Each row is a point on a tangle of strands that fork, close into loops and nearly touch. The rows are in no order.
Points whose rows are less than 72.4 apart are linked; no others are. Some points are linked to none.
ruk: [ -5 -14   7 -12 -31   2   8 -14   0   8  15  -9   9  -1   0   4  14  -1
 -12   5 -11  13 -16  21 -11   6  27  23  -8  21   1   7  13  -6  20  -3
 -14   0 -33 -21  -1   7  14   8  11  27  -9   8  -2   6   4   9 -12 -11
   4 -11   8   6]
peb: [ -6   7   6  -3 -11 -12   4 -14  -4   7   7  25  14   3   3 -12  16 -22
   6  -3  14  -5 -10   2   5   0  17  17  -2  -8   6   8  11   6  -3   5
  -8 -19 -18 -12   5  16   2   1   4 -12   5  18  16  -7  33 -11 -19  -4
   8  14   5 -16]
zuza: [ -2 -10   3  15   1  10   7  21   3  -2 -10 -19 -12 -10  -2  13  -6  16
  -7   5 -15  13   3  -3  -6  -2  -2  -5   3   6  -5   2  -3  -4  10  -4
   0  12  -2 -19  -4  -7   4  -5   0  17  -7 -12 -17   4 -32  19  12  -5
  -3 -18  -3  14]
fogi: [  4   1  -7   7  30   3 -10   5  -6   4 -13   8   0   2   2   1  -5   2
  10  -9  16 -26   3 -11  -4   5  -4 -22  12 -10   5 -10 -10  -3  -2  -1
  -5   4  26  27  -7   2 -18  -7 -18  -8  -2  -9   4 -18   2 -26  16  15
  -3  10  -6   2]
ros: [ 11 -13  14  10  13 -23 -14  12  -7  17   0  16  13  16  -2 -15   5   1
   2  -2   0 -24  -9  -9  21  -5 -13  -4  11   8  21  -7 -13   1  -7   7
   8 -21  13  -6   2   7   2 -13 -10 -22   7  -6  12   3  12 -23   8  20
  21   7   2 -16]
peg: [  4  15  -4  -7 -12  -2 -12  -6  -4  -6  -1   4  -2 -13  11   3  -2 -23
  -2 -21  20   2   0  -7  -3   2  15  16  15   3  -5   5   3   2   1  -1
 -13  -8 -18   2   2  12 -18   3   0  -6  -6   2   6 -21  26 -12 -10  -5
  -4  -2  14  12]
linit: [-15  10 -12  20  -1  11  -7  -8  -8 -10   5  15   0 -13   9 -10  11   9
   5   5   0   9  -1  10   1  -9  -9   6 -18  -6 -11  -2  18   5   3  -2
  -4  -2  -7 -18   8  -8   4   3   7   7  13  13 -14  10   8  43  -7 -17
   4   6  -1   3]
zonav: [ 14   6  17   8   8   7  -8   5  -7  -3   7  37  12   1  12 -25   4   1
  21 -16  22   0 -11  -5  -3 -13   2  -5  -7 -28   2 -18  26   5 -14   6
  34 -17   1  -3  -9   0  -6   2  -5  -3  19   6   1  -3  18   3 -15   9
  -4  10 -32   7]
domu: [ 16   0 -17   6  -8  -9 -21 -20 -10  -4  -7 -19  -9  -1  10  -1   5  10
  -5   4 -12  -9   2  -5 -11  15 -13   5  -3   8   2  -8  -1  -8  15   4
   2   9 -12   3   8   0 -10   7  -7   7 -10  -6   1   3  -6   5  -2   8
  -4 -23  18  32]
Vutan: [  4  18 -17  16   2  -5 -29 -24 -24  -8   0  -1  10  13   7 -17   9  29
   9   7 -18 -27  -7   3  -3 -14 -12  -2 -20 -11  -3  -4   3   2   2   5
   1 -17  -5 -12   9  16   8   0   4  -4  19  -3  -9   6   3  27 -10  -5
  -5 -10  22  23]
zufum: [ -4  17 -15 -19 -13 -23 -10 -13  -4  -3   5 -14  -2   6 -13   9  11 -14
 -11  12  -1 -15  -4   1  11  11   0   5  13   7 -11  32 -21  -4   9 -19
 -30 -12   0  -5  20  13   5  -5  10  -6   6  -8  -6  -2  10 -11   4  -5
  11  -4  29   6]
delo: [  4   4  -4 -13 -13 -11  -3 -20  -3   1   7  -7  18  13  -9 -10  13  -1
  -4   8 -11 -32 -10   6   6   5  11   4 -15 -18   8   9   4  12   3  -1
 -11 -14  -2  -3   9  16   9  -7   4  -4  20   3  -1   4   2  -1  -5  -2
  -1  13  13   4]
puzal: [ 24  -4  -9  -4   0  -1 -18 -11  -5  -4 -12 -16  -9  -4  10  -3  -1   5
   0  -6   3  -8   2  -8 -19  17  -2  -3  -3  -2   9 -15   2  -4  13   2
   7  23  -8  22  -4   0 -13   7 -16   8 -17   3   7  -7 -12  -5   6  20
  -9 -15   1  32]
Birez: [ 16 -11 -11  -7 -20 -12  -7 -23  -6   2   0 -29   0  13  -3  -2  12  11
  -9  14 -22 -15 -12   5  -7  19  -4  11  -3  10  11  -1   0  -2  24   1
   0   4 -17  -1  10   7   5   4  -4  10  -7  -5   2  10  -9   2  -2   6
 -11 -20  15  29]
Kof: [ -2   3   5  -3 -12  -3   3  15  11   5   7  -1 -24 -12   2   4 -10  -6
 -11 -13   2  35   2   9   5 -17  -7  11  20  31  -6   4  -3 -13  -2   2
  -1  -4 -12 -21  -5 -15   5  -4  11   1 -21  -3   4  -7   4   0   4  -6
   6 -14  12 -10]
Selas: [  6 -13  19  14   4   2  17   4  -2  -3  10  21  21  12   3  -7   1 -10
   0 -21 -11  20  -3  -2  10  -1  20  20   2  22   7  -5   6   9   8   8
  -6 -13 -15  -3 -15  19  -1   1 -13  -3   6  -7  12   3   7 -10  -4 -17
   1  12  -7 -16]
nire: [-11  10   8 -10  -6   8  13  14   6  -7   1  -4 -24 -13   4   4 -15 -12
 -13 -16   7  53   5   7  -3 -21  -8   7  15  30 -10  14   1 -15  -6   1
  -4   5 -14 -13  -1 -17  -3   9  18   4 -30  -2   0  -6   1   5 -13 -17
   3 -15  14 -10]
Varuv: [  9 -16  17   5  -6 -10  19 -11   2   6  13  13  24  22  -8  -3   2   0
  -4   0 -15   6  -8  -3  12   8  13  10   2  13   5   0  -5   6   2   3
  -4 -23 -12 -10 -11  28   7   2 -11  -8  16  -9  15  14   1  -9 -11 -18
   5   0  -4 -12]
Kemov: [ -3 -13   3   5  25  13  14  18   4  -3 -12  -1  -7  -8  -5  12 -26  -5
   9 -14  -5  24   8  -9  -3   1  11  -4   8  19   1  -7 -10   4   7   9
 -13  19  16  32 -17  -5  -8   0 -17   1 -24   1   4  -4 -20 -26  16  -1
  -7  12  -5 -16]
nanur: [ 14 -11  -9   0  16  -4  -7  -3  -9   5 -12 -28  23  22  -9   1   6  25
  -8   7 -28 -35  -6  -7   4   7  -7  -7  -8  -5  12  -2 -16   1  16  -7
  -7  -2  25  10  -1  11   7  -3 -15   4  13 -18 -10   7 -23 -19   7   3
  -8  -5  15  18]
Vuma: [ 19  -1   3  -8  11  -5  -8   8  -5   3  -5   2   4 -11   4 -14   1 -22
   5  -6  16 -13   8  -7   2   7  11  -4  11 -12  19  -7   5   8  12  10
  -5   2  -3  24  -1   1 -18  -9 -15 -11 -14  11  23 -16  14 -33   0  25
 -12  23   3  -6]
lupet: [ -5  -9   8  -5 -11  12  24  10   8  -1   2 -14   2 -11  -6   8  -9 -16
  -9 -14 -16  35   7   7   3  -7  14  12  -1  18  -3  17   4   1  16   4
 -25  16  -3   1  -7  -5   8  -3   7  14 -19   1 -10   7 -19  -2   3 -18
 -11   3  -1 -14]
kad: [-15 -12  -6 -11   6  -1   9   8  12   6  -6 -22 -14   6 -10  18 -19  16
  -1  16  -2 -12   4  -2  -8   6  -6 -14   9  -1  -4  -1 -22 -14 -14 -13
   1  21  23  19  -2  -7   7  -9   3   8  -6  -5  -2   5 -21  -6  20  15
  -2  -4  -2   0]
Tutib: [  6  -2   4  10   9  -5 -13 -17  -7   1   9  27  15  13  10 -34  11  -2
  14  12   1  -5  -1   5  18  -4 -18   1  -9  -1   6 -18  18  -1  -2  18
  23 -13   1  -1   5  -7   3   7   0 -15   8  17  19   9  26  -2 -16  10
   8  17  -2 -16]
Pulem: [  6  32  -6  -8 -15 -21 -21 -20 -11   4   2  11  14  13  -2  -3  13   9
  12  -1   9 -39 -17 -10 -11  -5  12   0  -5 -29  -3  10   0  18 -19 -10
  -4 -27  -9 -16  22  35  12  -4  15 -13  27   4  -6 -10  15   6 -12  -2
   1 -11  11  16]
Feneb: [ -1  -2  -7   6  22   1   1   2   5  -4  -5   6  11  15  -3  -3  -6  -5
   2  19 -10  -4  11   2  24   8 -17 -13  -8  -4  -2  -3  -6   8 -10  10
   2   2  25  17   7 -13  -1   0  -6 -17   9   5   8  12   9  -8   4   2
  13  30   1 -28]
Mol: [ 10  -2   6  -3   5  -7  -4   1   2  11  -3  -3   3  19  -5   5  -1  21
  -3   4   5 -34  -6 -10  -6  11  -5 -19   4 -14  11 -13 -11 -11 -10  -5
  17   3  13   7  -7   8   0  -3  -5  -2   6 -14  -1  -5 -13 -11  11  14
   2 -13  -8  21]
lef: [  1 -15  27  -5  -4   4   3   2  11   9   9  19  -1   5  -4 -12 -10   4
   8   8  11   8   3   0   6   7  -9   0  -7   5  -1 -13   6  -7  -7   5
  41   1 -11   3 -11 -10  12   9  10   0  -1   6   1  15  -2   7  -3   1
   4  -8 -26  -8]
Sati: [  7 -16   0 -11 -24  -4   7 -16   3   2   8 -20   8   4  -7   5  12  -2
  -9  11 -16  -5 -13  15  -8  17  18  15 -15   9   7   5  11   1  22  -3
 -13   3 -23  -7   4   6  14   4   1  21  -6   6  -2  11  -9  11  -5 -10
  -6  -6   6  14]
moku: [-11   5  17   3 -11  -2  15   7  10  13  11  31  -3  -4   3  -2  -4   0
   4  -1  18  27  -6   2   3 -11  -4  17   1   4  -7  -2   9  -2 -17  -1
  12 -17 -12 -26  -4   3  11   5  16  -3   9   1  -6   2  15  13 -12 -11
  11  -9 -25 -19]
semal: [  5  -1   8  -4  -1 -15   6 -20  -8  10  11  28  21  17  -1 -28  13 -16
   7  12   6  -6  -5   0  10   4   8  12   1  -9  13  -5  14   3  -4  14
   9 -17 -16  -3   8  13  -2   5  -6 -24   6  19  28   2  33 -16 -25  13
   7  13   0 -19]
lun: [  2  23  -9  -5 -11 -10 -22 -33 -18  -7   7   7  17  11   2 -17  14   7
  12   2  -1 -31 -14   9  -5  -8   5   1 -17 -25   2   1  11   5  -2   2
  -5 -17  -9  -6  11  24   8   2   9  -7  20  10   2   0  15  16 -18   2
  -9  -1  18  16]
ponab: [ -8  15 -10 -20  -4  -8  -4  -4   3   4  -2  -7  -7 -20   1   2  11 -38
  -2   6   9   0  11   4  14   5   5   1   7   0   2  20   0   4   5  -4
 -26   8  10  17  16 -13  -7  -7   3 -11 -13  20  11 -16  25 -21   0   7
   5  15  17 -25]
duf: [ -3   9 -14  23  14   8   0   9  -3 -17 -12  -7 -16 -21  11   6  -9  -7
   4  -7  -9  40  13  -3  -7  -8 -15   0  -1  20 -15  -2   4   2   9  -1
 -14   8   3   0   4 -28 -12   6  -9   2 -21   0  -1  -1 -14   7   0 -12
   9   0   9  -3]
pofad: [  0 -15  14  10   5  10  19   7   6  -5   5   8  11  -3  -2   0  -7 -17
  -5 -21 -19  37   9   3  15  -6  14   9   4  27   4  10  -1   9  15  10
 -17   4   1   8 -11  -3  -2   3  -9   1  -4  -2  10  12  -2 -14   2 -21
  -6  13  -6 -24]
nibi: [ -3   3   1 -13  14  14   4   5   6   0   2   7  27  15  -7  -6  12   7
   2  10  -3 -19   5   2  12   2  -2 -22 -22 -50   0  -1   2  15 -19   2
  19  -2  30  13  -2  -6  -1   2   2 -13  31   0   6   4   5  -2   1   7
  -3  29 -10 -18]
tuz: [ -3   2   9 -11 -20  15  17   7   4  -2   6  -2   0  -7   5  15  -8 -14
  -7 -26   7  27   1   0 -14  -3  27  22   6  13   0   8   9  -1   2   0
  -3   0 -34  -8 -17  15  -3   9  13   7  -2  -5  -5 -18   9   6 -12 -12
  -2  -7  -2   5]
Ruko: [ 12   3 -14   9  19  -3 -20  -7 -15  -6 -12 -22  22  20  -3  -1   8  35
  -3   5 -32 -44  -4 -10   2  -3 -18 -21 -15 -17   9  -8 -11  -4   6  -3
   2  -2  20   3  -4  14   4   0  -6   3  17 -21 -14   3 -20   0   1   0
  -8 -13  14  28]
norab: [  2 -11   4  14  25   9  13  15   3 -10  -8   8   1  -8   0  10 -20 -14
   2 -26  -7  34   9  -4   8 -11   7   0  15  28   1   2  -8   7   7   6
 -17   8  13  18 -12  -1 -13  -1 -17  -2  -9  -7   7  -2  -7 -19   7 -14
  -6  15  -3 -22]
zuvi: [-12  25 -12 -14 -16 -24  -3  -7   4  -2   4  -9  -8   3  -8  20  11 -12
  -7  18   9 -13  -3   2  12   3  -6  -5  13  -4 -14  31 -24  -2 -13 -20
 -19 -12   8  -2  18   6   8  -6  16 -11  11  -6  -9  -2  13   1   3   2
  14  -4  17  -3]
ves: [  8  -6  15   6  -2  10  -2  20   1   0   3   8   0 -12  10  -7  -1 -14
   5 -23  11  12   2  -1  -5  -2  10  10  -4   6   9 -13  15   4   7  11
  14   0 -17   3 -12  -6  -9  -7  -3   8  -8   7   3 -15   5  -5   0   8
  -6   9 -17   3]
teven: [  8   4   4  20   6   3  -7   8  -6  -8  -3  14  -1  -9  14  -1  -5 -10
   2 -28  12   5   1 -13  -5  -2   5   7  13   6   1  -8   3   1   1   5
   1 -10  -5   2 -11  14 -21  -2 -12  -8   2 -10   7 -22  12 -14  -4   0
  -1   3  -1  11]
zuba: [ -2   2  -9  -6 -18 -20  -7  -6  -1   0  10  -7  -3   4  -7   1   4 -16
 -13   3 -10   6  -5   7  14  -2  -2   9  17  28  -2  25 -16  -6  13  -9
 -28 -13  -3 -14  12   1   6  -8   1  -1  -7  -2   1  -3  10 -22   7  -7
  11  -2  27  -5]
rarik: [  7   9   7   5  -3  -2  -7   0   0   4  -4   1   2   5   5   5   0  15
   0  -5   7 -29  -4  -5  -4  -2  -5  -8   1 -21   4  -7  -4  -2 -12  -1
  14  -7   6  -4   1   7  -4  -3   0  -3  14 -14  -8  -7  -3   6   4   3
  -1  -9  -6  16]
muf: [  6  16   1 -11 -25 -12  -2  -5   1   7   2  -4 -12   0   5  25   0   0
  -7  -8  13 -11  -6  -6 -15  10  17   7  18  -6  -5   5  -4  -2  -7 -11
   4  -3 -20 -14   8  24  -7   4   8   4   3  -9  -6 -13   7   9  -6   2
  -3 -30   0  21]
sesi: [ -9  16  -7  14   1   4   1   6   1  -6  -3   9   4  -4   5   8  -3   0
   0  -5   6 -15   5   1   1  -8  -6  -7   0 -17  -7   6  -4   5  -9  -5
  -7  -7  20  -1   5   5 -10  -6  -1  -8  17 -10  -8  -3   3  13   6  -7
   0  10  -5   1]
Tegi: [ 11   2   2  -1  -8  -5 -26 -13 -14   1  10  11   0   4  10 -23  19  21
   7   7   2 -20 -12  16  -6  -9  -7   0 -22 -13   5 -19  18   3  -8   7
  25 -10 -10 -13   7 -10  15   2  11   7  15  11  -1   9  10  24  -7  14
  -2  -3  -5  21]
guzad: [-15   0 -13 -20   6  -2  17  -2  17  -3  -1 -20 -18  -1  -7  14 -15 -16
  -2  24   3  10  10  10   9   6  -5  -7   6   3 -11  12 -12  -1 -12   0
 -11  23  21  29   7 -15   3  -3   3  -6 -12  12   4   5  -2 -11   9  12
   2  16   6 -31]
Gen: [ -7  -5 -16  14  34   3  -4   3  -6   2 -19   4 -13  -5  -5  12 -17   8
   1  -9  11  -7   6 -19 -10   3  -5 -13  23  12  -2  -6 -26 -13  -5  -7
 -14   5  29  22  -9   6 -15  -5 -21   4  -7 -11   1 -15  -4 -26  18  10
  -2   4   2   8]
zul: [-16  12   2 -19 -17   5   9   5  10   2   5   5 -12 -26   5   6   3 -23
   0  -9  18  14   3  11   5  -6  10  14  -5  -2   2  13  14   1   1   0
 -10   7 -10  -4   5 -11  -2  -3  12   8 -12  17  -5 -15  13   7  -7  -2
   0   5  -4 -11]
zar: [ 12 -11  21  -1 -12  -8 -10   1  -2  16  13   9   0   7   0 -18  13  26
   4   3   4 -14 -14  11  -8  -6   3   6  -9  -6   7 -23  15   2  -9   0
  32 -16 -19 -28  -2  -4  24  -1  13  14  11   7  -4   5  -3  16  -1   9
   1 -14 -21  18]
nus: [ -7 -16  16  11   1  17   2  21   1  -3  -7 -11 -12 -15   1   6  -6  15
  -1   3 -11  22   7  -5  -9  -2  -2   2  -5  11  -8  -7   3  -2   8   1
  14   8 -17 -22  -9 -13   9   6  10  16  -8  -8 -20  14 -28  32   8  -7
  -6 -29 -10  14]
Pur: [-14  10 -14  29  -2   8   0  -1  -6 -12  -2   0  -1 -15   6  -1  11  -4
  -3  -1 -18  15   0   7   4 -14  -1   5 -11   6 -12   9  12   6  11  -4
 -27  -3  -3 -22   9 -10  -1   0  -1   9   4   4 -13   4  -1  27   1 -26
   5   9  10   3]
Magu: [ 10 -12   6  -7  10  17  -1  -4   4  -8  -3  -1   2  -1   3 -11  -2  -3
  13   4   7   3   6   0  -4  13  -2 -13 -27 -22   3 -14  15   0   1   7
  24  21   1  24 -10 -17  -3   9  -6   2  -5  11   3  12 -13  10   1   8
  -7   6 -21   6]
tuvus: [ 13  11 -15   8   8   1 -30 -18 -22  -8  -4  -9  16  16   6 -17  15  32
   7   5 -30 -33  -3   2  -7 -12 -15 -18 -22 -20   6 -11   4   0   5   5
   9  -4   4  -4   4  12   3   3   1   3  15  -9 -12  12 -11  22  -8  -2
  -8 -14  14  34]
doke: [  3 -15   3  -5   2  -4   6   4   5  13  -6 -13  -7  13 -14   9 -13  16
  -4   6  -3 -20  -2  -6  -4  14  -2 -11  13   5   7  -8 -20 -13  -2  -4
   7  13  13  13 -13   4   2  -6  -9   8  -9 -14   1   0 -18 -19  19  16
  -3  -6  -2   4]
kida: [ -2   7   2  -8 -23  -4   7   3   0  -4  -1  -9  -9  -5   2  28  -7   3
 -11 -10   9   7  -3  -4 -22   0  18   9   8   3  -5   8   1  -5  -1 -11
  -4   1 -30 -15   1  21 -12   8  10  10   0 -13 -11 -12  -5  18  -9  -9
 -11 -21  -3  24]
folig: [-14   9 -10   4   1   6   5  15   7  -1  -4 -10  -7 -15  -1  18  -2  -5
  -8   0   1  -8   7   8   4  -7   1  -5   2 -13  -5  16  -7   7  -7 -10
 -23   8  24   0  11 -11   0 -16   2   3   4  -3 -15  -7  -9   4  18  -5
  -1  16  -3  -9]
lod: [  7 -15  17  10  12   1  -8   3   1   8   8  28  13  10   3 -22   1  -1
  10   5   7   2   0   1  19   5 -12  -4   0   7   3 -22  12  -7  -7  11
  31  -8   3   2  -5  -6   5   6  -3 -12   4   3  14  11  12  -4  -7   8
  13   5 -16 -13]
dag: [ -2 -18  31  -2  -5  25   8  14   7   0   5   8  -6  -6  -3  -4 -18   6
   5  -4   3  22   7  -2  -9   0  -2   7  -8  12  -6 -11   6  -2   5   6
  31   4 -25  -6 -20  -9  10  12  16  13 -10   5 -12  15 -18  21   2  -8
  -3 -22 -24   2]
leni: [ -9 -11   5  -7  -6  19  16   3  14  -2  -4 -14  -6 -15  -3   7 -12  -7
   4   1 -10  26  10   7  -4   4   4   7 -16   2  -6   4   8   8  13   0
  -2  23  -4   6  -2 -12   9   5   3  12 -15  11  -6  15 -28  16   1 -16
  -3   0 -13 -14]
Repe: [  0  11  -1  -6  16  16  -6  11   2  -4  -2  18  16  11  -2  -3   4  11
   9  -2  14 -22   1  -5   0  -6   0 -26 -16 -50  -4  -5   5   8 -27  -2
  20  -5  30  12  -1  -6  -6  -1   0 -11  26  -6  -1  -5   8   0  -1  14
  -2  13 -17  -4]
liko: [-16   4  -6 -10  -3   1   2  10   8   4  -9 -20 -17  -8  -3  25 -10   9
  -7   8  17 -12   4   6  -9   1  -3  -8   6 -13  -5   8 -12  -6 -16 -12
  -6  20  14   4   6  -4  -2 -12   8   8   0  -4 -13  -7 -16  14  18   9
  -3  -4  -7   8]
nesun: [ -5  10 -17  35  14  12   2   9  -1 -18  -6  -4  -8 -16   8   3   2  -4
   3  -3 -21  33   9   3   6 -11 -16  -2  -8  14 -13   2   9   4   9  -2
 -18   3  11 -13  10 -25  -5   5  -6   1  -6   0  -8  12 -15  16   5 -23
  13   6   6  -4]
voked: [ -6  -2 -23  -7   9 -15  14  -4  -1   1  -5 -20 -16   5 -16  16  -9  -4
 -15  10  -2   7   3  -3   2   3  -4  -7  35  25  -9  21 -35  -8   2 -19
 -31  -5  19  12   4   3  -2 -12  -8   4  -6 -13  -1   3  -8 -28  15  -1
  -6   1  22  -1]
Buvo: [ -4 -10  -7  18  19   1  13  13  -8 -10 -18 -17 -17  -5 -14  21 -12  18
 -11 -12  -8  16   9 -21 -16  -6  -2 -11  33  24  -2   6 -27 -17   5  -8
 -14   7   3 -14 -16   7 -10  -2 -11  13 -12 -25  -8 -18 -20 -15  12   3
  -9 -21  10  15]
Rovi: [ -4  -5  11   1 -16 -10  18  -7   5  17  14   8  12  13  -7  -1   9  17
  -4  16 -10  -9 -17   9   2   1   9   8 -10  -7  -3  -1   2   7 -11  -4
   4 -20  -8 -29   0  10  27   2  13   2  26   0  -6  17  -2  17  -9 -16
   9  -9 -12  -7]
bapit: [ 11  -1   6  -4  19  -5  -6   6  -7   5  -7   6   5  -4  -2  -5  -3  -7
   4 -11  20 -27   2 -11  -3   7  12 -15  16 -17  15  -8  -7   1  -5   3
   2  -2  11  21  -4  15 -20 -11 -14  -9  -2   1   9 -18   9 -34   8  21
 -11  11  -7   6]
fep: [ -7   4   2   1  -7 -10   2 -21  -1   5  14  17  17  21  -3 -16  16  16
   1  20  -6 -13 -12   7  11  -2 -10   4 -18 -10  -8  -8   6   4 -14   3
  13 -24  -4 -18   4   5  25   7   9  -4  26  10   0  17  17  22 -11  -9
  14   5   1 -13]
vukig: [ -2  -1  -2  16  21   0   2  13  -5   0 -17  -2 -13  -4  -5  21  -7   8
  -6 -22   3   3   6 -18 -14  -3   2  -5  35  20   1  -3 -28 -18  -4  -8
 -11   2  12  -2 -16  11 -16 -10 -12  10  -7 -21  -9 -21  -9 -18  18   9
  -5 -11   2   9]
Fere: [ -2 -10 -11  -2  24   4   6   7   3   4 -16 -12 -15 -11  -7  10 -20  -3
   1  -6   3   8   6 -13 -11   8   8  -2  17  17   5  -6 -18  -4   4  -3
 -19  17  19  33 -11  -1 -11  -7 -20   5 -23   1   6 -10 -15 -32  21  11
 -10  14   5  -4]
vope: [ -1   3  -5  -8  13  -3   4   0   3   4  -5  -1  -2 -10   0  -2   3 -29
   2   6  13  -4  13  -2  14   9  11  -6   9  -7   8  12  -1  10   8   6
 -14   6   9  27   8  -7 -15  -6 -12 -18 -10  15  18  -8  20 -31  -2  13
  -5  28   5 -25]
letab: [ -8  10  -2 -32 -18  -8  -4 -11   6   7   6 -13  -8 -21   0   2  17 -29
  -6   5  12 -10   0   9   6   9  16   8  -4  -7   7  21  10   4   9  -4
 -19   7  -8   5  14  -8  -4  -2   8   5 -14  16   1 -14  19  -6   0   6
   1   7  14  -5]
guzek: [ -2  10  -1  -7 -20 -10 -11  -4  -4   0   6  20   1  -7  16  -6   5 -28
   3 -12  18   5  -3  -7   3  -4  11  21  19  10   2   3   1  -2  -5  -1
  -7 -12 -24 -10   3  11 -12   5  -1 -16 -11  10  19 -22  43 -17 -14   2
   6  -2  13  -2]
mal: [ -1   3  12   4  14  15  -5  11   4   1   3  31  12   1   5 -18  -1   8
  16  -6  20  -7  -3  -3   2 -11  -7 -14 -16 -32  -4  -9  20   1 -17   3
  32  -6  18   4  -7 -12  -8   3   0  -4  20   1  -3   1   8   5  -5   4
   2  11 -32  -1]
zot: [-13  11 -15  -3 -15   8  -7 -11  -6  -5   6  -1   1 -10   6  -5  18  14
  -1   9   3 -14  -9  13 -12  -6   0   1 -28 -30   1   7  20  12  -1  -4
  -4   9  -6  -9  18  -1   7   3   7  12  18  15 -15  13   4  47  -5  -8
  -6   3  -3  11]
gasa: [-14  -4  -6 -11  18  -3  14   5  16   1  -4   2  -5   7  -6   6 -13 -11
   3  21   5   9  16   6  16   1 -14 -14   7   5  -9   1  -7  -4 -17   7
   4  16  26  24   6 -15  -3   0   3 -17  -6   8  11   7  13 -12   3  10
   9  24  -3 -44]
sifaz: [  2  -7  10   9 -19 -14  16 -10  -3  12  11   5  18  17  -6   3   8  12
  -3   4 -11  -8 -20   2  -1   2  17  10  -6   5   3   2  -2   7   0  -4
  -5 -26 -15 -29  -1  27  14  -1   6   3  23  -9  -1  10  -3   6  -7 -20
   6 -12  -1   1]
nuzun: [ -1  -7  -8  22  10   1  13  17  -4  -9  -9 -22 -15  -6  -6  13   0  13
 -14   2 -22  23   5  -9  -4  -7  -5  -9  18  15 -11  13 -15  -7  11  -7
 -17   3   6 -24  -7  -4  -6  -8  -6  15 -10 -24 -12  -3 -28   2   8 -11
  -1 -16  10  12]
bal: [  2  -5   7   9 -14 -13  -2   5   5   3  11   4  -9   3   0   0  -2  -3
 -12  -3  -2  10  -6   3   7  -4  -5   9  19  26   2   0 -13  -7   1   2
  -2 -14  -4 -23   1   3   3  -8   2  -2  -2  -7   4  -2   4  -9   5   3
  10  -9   8  -4]
Sero: [  5 -16  -6  11  -1  -3  -7 -10   1  -2   8  -1   3   0   7 -16   3 -11
  -2   6 -18  21   3  10  10   3  -8  12  -1  33   0  -9   8   1  18   8
  -6  -2  -7   0   5 -21   8   4 -12   0 -15   7  12  14   0  -6   2 -10
  11   3  15 -11]
govip: [-18 -10   5  -9  11  21  22   9  16  -7  -4   1  -3  -2 -12   2 -19  -1
   8  15   3  25  17   2   5   2 -15  -5 -11  -3 -15  -1  -1  -5  -5   0
  14  26  11  19  -8 -22   9  15  12  -3 -10   5  -5  22 -25  14   1 -14
  -1   0 -18 -24]
romot: [-12  -4 -12  -6   2  -5  10   5  13  -8  -1 -23 -25   2  -3  14 -13   4
  -4  26  -7  17   7  11   0   2 -22  -6   8  15 -12   6 -13 -11  -4  -7
   1  23  15  12   4 -22  11   1   5   2 -17   1   1  11 -20   5  11   6
   9  -3   9 -12]
tisel: [  1  -4   2  -9  17  13  12   3   9   3  -1   1  14  12  -8  -8  10  -5
   5  15  -2  -6  13   6  19   8  -5 -12 -22 -32   7  -2   7  12 -10  12
  14   9  26  15  -2 -13   1   3  -1 -17  14  13  11  11   8 -11  -2  13
   4  36 -12 -32]
tapu: [  2   6 -10 -11 -13   3 -20  -6 -10  -4   4  -9   1   0   5  -5  15  23
  -2   9  -3 -27 -10  14 -12  -6  -8  -6 -28 -34   4  -3  18   8  -6  -5
  15   8  -6  -3  16  -2  10   0  11   7  20   7  -8  12  -3  42  -1   5
 -11  -2  -2  21]
geve: [ -1 -10   8 -11   5  20   7  -1  14  -4   3   4   0   2  -3 -11  -6   1
  10  15   8   9  12  -1   4  13 -12  -7 -27 -15  -8 -12  18  -1  -1   5
  33  18   0  21  -9 -21   8  15   9  -3   1  14   0  22 -12  14  -6   2
   0   2 -24  -9]
fisu: [ -4  10 -29  15  -1   1 -22   2 -12 -10 -18 -26  -8 -12   7  10  13  18
  -5   6 -14 -15   3  -7 -13  -4 -14  -7  -9 -13   0   7   0   5  10  -8
 -18  12   5 -11  19   3  -8  -4  -4   9   3  -6 -23   1 -19  33  10   1
  -7 -19  13  28]
goz: [  4  22  -5  -5 -23 -23 -14 -13  -5   8   4   7   0   5   2  10   6  -4
   4  -5  16 -25 -10  -9  -8   2  11   7  13 -14  -5   6  -5   9 -17  -8
  -1 -18 -13 -17  17  29   4  -1  11  -9  14  -2  -5 -15  19   0  -9   2
   4 -16   7  16]
firab: [ -5  -2  17  10  10   1   3  13   8   5   2  21 -16   3  -3   6 -21   5
   6   2  19   8   1 -10   3  -3 -15 -12  18  16  -7 -11 -18 -20 -16  -3
  26   0   8   3 -10  -3  -5   2   1 -12  -9 -16   2   0   2 -10   6   9
  14 -12 -13  -9]
mis: [ 22  -9   6   4  11  11 -10  -3  -5  -5  -6  -5  -1   1   7  -7  -3   4
  12  -9   2  -3   0 -11 -12  13  -3 -10  -9  -6  13 -22   7  -6  13   8
  19  15  -2  23 -14  -7 -11   6 -16   4 -16  -2   1  -3 -13  -9   6   9
  -6  -5  -8  24]
naku: [-13   5   8 -13 -10   4  10  13  14   9   7  17  -9 -18   5 -11   6 -21
   5  -6  22  16   9   7   8 -10   1  13  -4  -4   3  11  22   2  -1   9
   6   7  -3  -4  -1 -19   3   1  14   0  -7  25   6 -10  20   1 -16   5
  -4  13 -21 -29]
suv: [  8  -6  -2 -10   0  -9   2  -8  -2   5  -1 -18  15  16 -11   0   2   7
  -9  11 -18 -30  -7   4  12  14   4  -2  -7  -5   9   5  -7   9   9  -1
 -13 -11  11   5   3   9   5 -11  -7  -3  12 -10  -1   6 -12 -14   5   0
  -4  13   6   0]
bamu: [  7  -8  19 -11 -18  12   6   9   2  -1   9   5   0  -7  10  -4  -3 -15
   2 -20  12  21  -2   0 -15  -1  20  22   2   8   9 -11  15   4   6  10
  12   2 -35   2 -19   4  -3   1   5   9 -13   8   9 -15  11  -1 -11   0
 -12   2 -10   3]
fimir: [  1   4 -10   7  11  13   4  11   3 -21  -7 -12 -21 -13   6   4 -16  -9
  -5 -19  -7  59   9  -5 -14 -16 -11   2   9  35 -12  -3  -5  -5   6   4
  -5   9 -13   0  -3 -28 -13  12  -1  -3 -37  -4   8   0 -13   0  -9 -13
   7 -14  12  -2]

A piece is all that can be reached along the links. How many separate loops has the piece of each point below (a circle has one, a figure eight two, a Y none), and how many tips (points with one link)?
Repe | loops 1, tips 1
peb | loops 2, tips 3
nire | loops 0, tips 2

A fork is a point with three links, a tip a point with one. Leave the first point through the second and follow the links. Name the first fork or tip that comes.
Pur / linit | zar
zar / Tegi | zuvi
zul / letab | Gen
lef / lod | lun
pofad / Selas | fep

How many points has the smallest loop of links through each point below? Write none if it is on no loop.
dag | 16
rarik | 7
suv | 7
Selas | none
Kof | none
